Points, in no order, along strands that fork and pass close to each other.
Points whose rows are less than 110 apart are linked; no others are. Some points are linked to none.
zugo: [ -2  51 -51 -18   5  26  23  14  16  20 -17  -3   9  -4   9   9 -17 -12
 -21 -14 -52  37  -9 -32]
guz: [-28  49 -47 -16  -7 -11 -16  11  -7   5  12  -7   1   4   8 -12 -24   8
 -61  50 -47   9  -9  46]
tipek: [-28  39 -20  37  12 -52   0  27  30  17   1  57  14 -44  -1  35  -3  23
  27 -68  27  16 -27  -8]
Sut: [  2   4  17 -27   7 -35  10 -11  32  27  19 -18 -35 -34 -34  32 -21  37
  17 -47  18   4  15  -6]
sosi: [ -7  10 -21  52  12  -2   6  29  -8   8  15  13  41  32 -22  13 -49   0
 -47   4 -13   0  -2  38]
bamom: [-60  52 -41  18  35 -46   7  18  57  -4  -5  38  24  31 -14   5 -10   0
  15 -19   4  -3  -4 -10]
vare: [-26   6  37 -65   1  -4   0 -71  -7  42 -23 -18  22  -4  41 -76  28 -18
  51 -26  20 -25 -14  19]
bota: [  4 -41   2 -41 -30 -24 -16 -50  -7 -11   0 -12  37   8  -3 -13   9 -35
  13 -10   8 -38   9 -40]
did: [-16  -1 -40 -15 -16 -32   4 -21  69  -4   1 -12 -13 -17   3  13  14 -17
  25 -44  -8  23   9 -91]
kas: [-36  17  47   8  10  20  -3 -21 -78  16 -25  21  17  35  34 -81   3  -6
  18  47  12 -48  16  61]
zovef: [-33 -19  -7  11  27 -36  -4   3  33 -49  -1  40   6  30 -38   4 -13 -11
 -17  24 -29 -20  13 -11]
vanam: [ -4 -50  71 -43  -4 -19   6 -56 -12 -20 -36   3  43   4  17 -53  33 -49
  57  18  10 -47  -6 -11]
Tidaz: [ -9  41 -39  -9  -4 -21  43  31  32   9 -15  35   9 -13   7  27 -27  16
 -17 -43 -27  48 -26 -35]
Pana: [ 34 -98 102 -10 -17 -18  -5 -30 -20 -34 -23  14 -12 -28 -28   8  23  -8
  46  14  -2 -73  -3  -4]
tol: [ 38 -55  27  70   0  30 -16  47   0 -39   4  19  29 -12 -15 -14 -16   8
 -35  58 -22  19   9  24]
posi: [ 15  39 -35 -66 -11  59  39 -31  -9  10 -14  -1 -35 -15  57 -29  49  -1
  10 -21  26  -1  -3  24]
sadi: [ 12  -1 -14 -69 -22  12  17 -70  -3  47  -2 -30  12 -11  38 -49  49 -30
  65 -23  41 -15 -19  12]
zam: [  12   26 -116   -3  -34   64   12  -17   40   13   17  -36  -71   -6
   42  -12   24  -17   25   -7  -38   36    0   26]
Mipem: [  7  40 -36  25  -4  48  25  17  33 -20 -23  65 -51 -27   0  34 -25 -11
  40 -39 -40  43 -17  52]
kat: [-43  82 -11  64  43  -2  -4  52  38  12   8  -3  10   3  12   0 -55  45
 -11  29  31  33 -24  54]
Badof: [ 34  12 -10 -65 -32   5 -12 -24  36  28 -13 -38 -29  -2 -16  25  34 -27
  55 -50   2  21   6 -36]
Fesuk: [-22  16 -54  -2 -10 -47  22  16  41 -23  -2  32   8 -36  19  12  -9  10
  -5 -30 -17  47 -15 -85]
zodom: [ 10 -92  73 -34 -10 -38 -30 -34 -31 -21  22  35   8  -2  -9   7  13 -15
  34   7 -13 -62 -18 -39]
Sapiz: [-40 -13  35  -9  45   7   3 -57 -33  17 -45  27  16  32  27 -74  13 -28
  33  17   8 -38   3  47]
dedu: [-11 -39  19 -30 -14  42 -14 -39   4 -27 -32  31  -6  27   0 -45  63 -49
 -24  24 -25 -51  13  19]
Daz: [ 24 -38  39  10 -27  34  -6  25 -12 -46 -10  44  12  -1 -42   0  30 -39
  -4  23 -23 -51   7  17]
gupuz: [ 17 -52  59 -13   6   0  14 -13 -40 -21 -16 -13  12  35 -23 -18  34  -9
  -7  21  11 -46  21   5]
roz: [ -5  89 -48 -15   9  23  16  22   5  18 -16  19 -45 -13 -18  17 -12  10
 -11 -11 -38  42   2  14]
bebem: [  9 -22  16  81  19  22 -35  45   6 -43  -2 -11  49   9 -10  -8 -50  22
 -36  77 -22  61   3  23]
Nere: [ 27  30   3  20 -11  -2   9   3   4  27  27 -16 -31 -43 -30  19 -24  41
 -24 -15  29  24  28  21]
mam: [  8 -31  23  -2 -14 -19  -8  -1   0 -34   7  28  13  17 -58  17  -7 -34
 -19   5 -23 -40  26 -27]
dunap: [-37   0   4 -30  14  16 -16 -70   2  17 -50   9  24  -3  57 -83  18 -49
  30  13   2 -38  -6   5]
Lopi: [ 27  -2  14 -66 -30  19  -9 -37  -4  43  -2 -43 -27 -24  -6  29  15 -12
  35 -62  22 -29  -9  12]
Vamuz: [-58  69 -26  38  22  11 -17  55  17  11  12  -9   6   7  14   4 -85  32
 -36  38 -33  20 -30  46]
mev: [ -2 -45  41 -68 -18 -69 -18 -26  14  10  40 -10  11   8 -15  38   5 -15
  20 -23 -17 -25 -34 -45]
tugo: [  2 -19   7 -14  -1 -25  11  22 -28 -21  24  25  32 -35  -9  20   3  -2
 -18 -24  19   0  -7 -85]
Nufe: [ -5 -57 103 -34 -16 -45 -35 -11 -13   5  26  -5  18   3 -32  36  -9  14
  21  11 -15 -36 -10 -47]
dif: [ 25 -12 -48 -38 -59  27   5 -23  52   7  12 -10 -45 -47  20   0  57 -40
  36 -46   2  14   1  10]
Zavup: [ 22 -57  46  40  19  56  -3   1 -53  -9 -17  13 -36  36  -3 -43  47  -2
 -19  57  -7 -52   1  72]
Veku: [ -1  42 -35  19  43 -16  24  21   0 -20 -12 -27   4  15 -31  47   0  33
 -27  -8  11  17   2  17]
muzut: [-10   6  19 -36   8  51  21 -25 -40  -5 -31  10  23  28  28 -32   8 -27
 -32  34  -1 -36  -1 -19]
Butag: [-34 -35  29 -19  -9 -95 -27  -1   8  -3  29  17  19  -5 -22  45 -16  -6
  28 -40 -14 -23   0 -64]
Guseb: [  0 -45  37  60   5 -49 -15  61 -21 -29  20  67  13   2 -38  19 -15  -9
   4   1 -11   1   1 -48]
vili: [ 17 -24  26  28 -32  19 -11  36 -30 -26 -12   9  22  -1 -20 -14 -15 -11
 -38  51 -19 -28  27  33]
Minuv: [ 16   9  -6  26  32  -7   3  44 -15   1  19 -57  -5  40 -15  25 -19  27
 -49  -8  23  13  38  16]
fikav: [ 13  45   6 -10  -8  36   8 -29 -45  46   2 -35 -26 -11   6  -8  -5  20
 -27   4  30 -24  26  24]
pofu: [  7  33 -35  41  11  29 -28  54 -22   9  19 -45  -6  -4  15  17 -36  41
 -40  20   4  60  -7  52]
rab: [-22 -23  27  40  11 -96 -25  34  -8  -4  28  32   5   3 -32  28 -31  19
  21 -30  19   5  -5 -67]
pasam: [  3  14 -31 -33 -12 -20  13 -13  37   4  -4 -22 -16 -14 -19  19 -31   0
  -5 -44  -8  -2  22 -42]
geba: [ 16  45 -22  44  -4  14  -4  49  14  10  13 -18 -27 -45 -13  26 -21  40
 -27 -13  33  47   0  60]
vesil: [-26 -13  22 103  37 -72 -27  44   8  -9  15  17  28  12 -13  19 -16  25
  13  -4  39  20  15 -47]
Rek: [ -9  51 -27  46  23  -8  18  52  34   0  16   9  20 -50  -4  17 -50  51
 -14 -14  32  35 -15  30]
zibu: [  7 -64  26  82  22 -34 -15  31 -10 -21  29 -10  25  30 -13  18 -17  42
  -5  10  24  27  20 -46]
topeg: [ -6  32 -40 -38 -21  32  -6 -19 -14  34 -12 -10 -10  13  23 -24   6 -31
 -29  11 -42   1   1 -18]
pof: [ 12   8  27  -2  17  36  17   3 -69  27   4 -15  17  20  47 -47   9  26
 -53  61  22 -24   0  46]
nune: [ -2  52 -83 -37 -40  21   9 -30  15  20  13 -18 -43  -2  27 -22  18 -16
 -11  -1 -31  25   3   1]
doma: [ 41  -1  51  23  -5   8   8  -2 -53  25  -6 -31  49 -28   7 -23  13   4
 -21  23  45   3  12  10]
zipit: [  7 -61  42 -19 -21  29  13 -18  -2 -42   0  60  17   2  -2 -26  56 -35
  16  25  -8 -58 -18   7]
tof: [-16  10  13  79  39 -33  -5  59  13   8  10 -11  44  -8 -19  30  -7  46
  -2 -15  41  63   6 -21]
vagas: [-37  29 -29  -5  24   0   3  11  38 -50 -15  22  28  10 -13   5 -44 -19
 -32  28 -55  11  -7 -29]
mor: [ -9 -11  38 -53  22  37  -9 -38 -34   0  -9 -15  -3  43  -1 -28  13 -25
   3  10  23 -48  28  -8]
sef: [ 58 -34  11  31 -12  14  -4  17 -23  16  21 -46  27   2   3   0   2  30
 -29  11  55  30  16   0]
Gekof: [ 28  11 -51  13 -17   4  36 -12  56 -16 -25  56 -44 -45   0  48 -11 -11
  59 -59 -21  26 -25  10]
dugeg: [  5   2  10  61  27 -11 -11  62   1 -31  14  -4  52  -3 -14  24 -35  37
 -32  39  10  76 -15  -9]
tedom: [  6 -52  87  -7  16  -6  11 -27 -26 -32 -39   5  34  16  -5 -36  17  -7
  52  35  33 -63   0  37]
pap: [ -6 -11   0 -14  -4 -30  24 -47  -9   2 -10  -4   3  13  -6  -7  -5  -1
 -48  22 -27 -25  19   5]
likor: [ 11 -31   4 -63 -20   1  -1 -66  25  29   5 -39   4 -20  42 -22  54 -12
  46 -42  29  -6 -30 -42]
Gasi: [ 18 -45  43 -25   2 -40 -13 -12 -35  25  40 -30  12 -24   0  28  -7  24
   5 -49  46 -33 -13 -40]
kose: [ -1   3 -20 -57  -6  -1  -8 -38  44  21 -14 -55 -28  27 -15 -11  12 -21
   5 -30 -22   6  26 -36]
lize: [  22    7 -101  -14  -34   40   -7  -17   68   12   11  -10  -50  -24
   -2    7   14  -26   46  -44   -3   26    7   23]
lurel: [-18  70 -44  25  18  25  20  34  39  12 -22  51 -42 -22  -9  43 -16  19
  48 -51  17  23 -17  48]
maz: [-12 -32  -3 -28  -8  49 -19 -67  -2  -4 -44   0  10  38  44 -74  57 -61
  14  39 -23 -21  -4   0]
bovi: [ 24  -2   6  46   8  26 -20  31 -86  -8   1 -42   6  54   4 -14   6  13
 -39  75 -14   9  20  32]
Bip: [ -8  76 -36   4  -7   5  -1  21 -45  28   4 -22 -57   7 -11  28 -14  18
 -21  15 -31  19  22  25]
Begi: [ 33 -75  66  43   7  -4   2  13 -31 -29  16 -14  18  25 -13   4   8   6
  -5  15  31  -9  24 -23]
gibid: [ -7  37 -32   1   8   8 -16  44 -57   5  32 -39 -20   7  20  -9 -26  35
 -77  54  -7  20 -18  65]
Voket: [ 33  57 -53 -10 -11  51  23  23   8  20 -18  30 -73  -4 -13  34  -6 -12
  31 -27 -39  37  -6  38]
gar: [ 27 -38  34  64   3  45 -13  19 -67  -6   0  -4 -40  46   5 -17  27  14
 -32  77 -40 -11  19  52]
lopar: [-50   8 -14  11  21 -57  -2   0  41 -39  21  39  26  31 -27  18  -9  -6
   7 -23   2  -6  -5 -58]
tutob: [ 23  22 -33 -60 -27  49  29 -18  30  10  10  10 -32 -49  12  -7  21 -14
  -7 -33  32  14   5  -1]
lem: [ 20 -14  59 -54 -29 -28 -25 -28  -8  45  13 -49  16 -19  -2  20   6  13
  28 -34  27 -40  -4  -9]
pav: [-20  17 -43  30  19 -19  31 -18  73 -20 -30  68 -47 -45   8  39   9  -8
  89 -42  14  22 -28  15]
Kedes: [ -6  29  -7   7  -8  37  -3  21 -98   0  17 -31 -13  35  39 -15  -9  26
 -58  65   8  -5   9  37]
bosu: [ 40   3 -14  30   9  13 -16  43 -30  14  -2 -66  -4   3  16   2   0  30
 -57  20  18  47  26  27]
Dap: [  8 -61  -7 -58 -51  -5 -18 -34  44  34  41 -61  -9  -3  59 -10  43   0
  68 -40  17   4 -37 -66]
Far: [-45  49 -56  10  49 -28   2 -31  76  14   3  24   5  -1  -2  21  -6   4
  35 -48  12   7  -7 -42]
Suvil: [ -7 -22  16   1  10   7  22  38   8 -58 -14  34  20   7 -11  22 -38 -15
 -64  41 -63   5 -24  -8]

A fork is a point with three links. Follow the links from the first point to the second and name the forks in between, in order.
lem, Veku: pasam geba pofu bosu
lopar, sadi: zovef Daz dunap
Vamuz, roz: geba pasam zugo
sef, topeg: bosu pofu geba pasam zugo

Follow the links from the first point to the second, and from the first to the third. Name the last point that the two ways share.
dif, Badof, pof: pasam
gibid, zam, Voket: zugo
Begi, vare, bamom: Daz
dugeg, Dap, Far: Daz
Badof, Zavup, posi: pasam
mam, Guseb, vanam: vesil

Name the points in between on the shortest way along the links from the first point to the second, in order.
Tidaz, doma: Fesuk did pasam Sut Nere geba pofu bosu sef
pof, Gekof: Kedes gibid pofu geba Nere Sut pasam did Fesuk Tidaz zugo roz Voket Mipem
dugeg, Far: bebem tol vili Daz mam zovef lopar bamom
dedu, Nufe: zipit Daz vili tol bebem dugeg tof vesil rab Butag mev
Badof, tutob: kose pasam did Fesuk Tidaz zugo topeg nune zam lize dif
Nufe, vanam: mev Butag rab vesil zibu Begi gupuz tedom
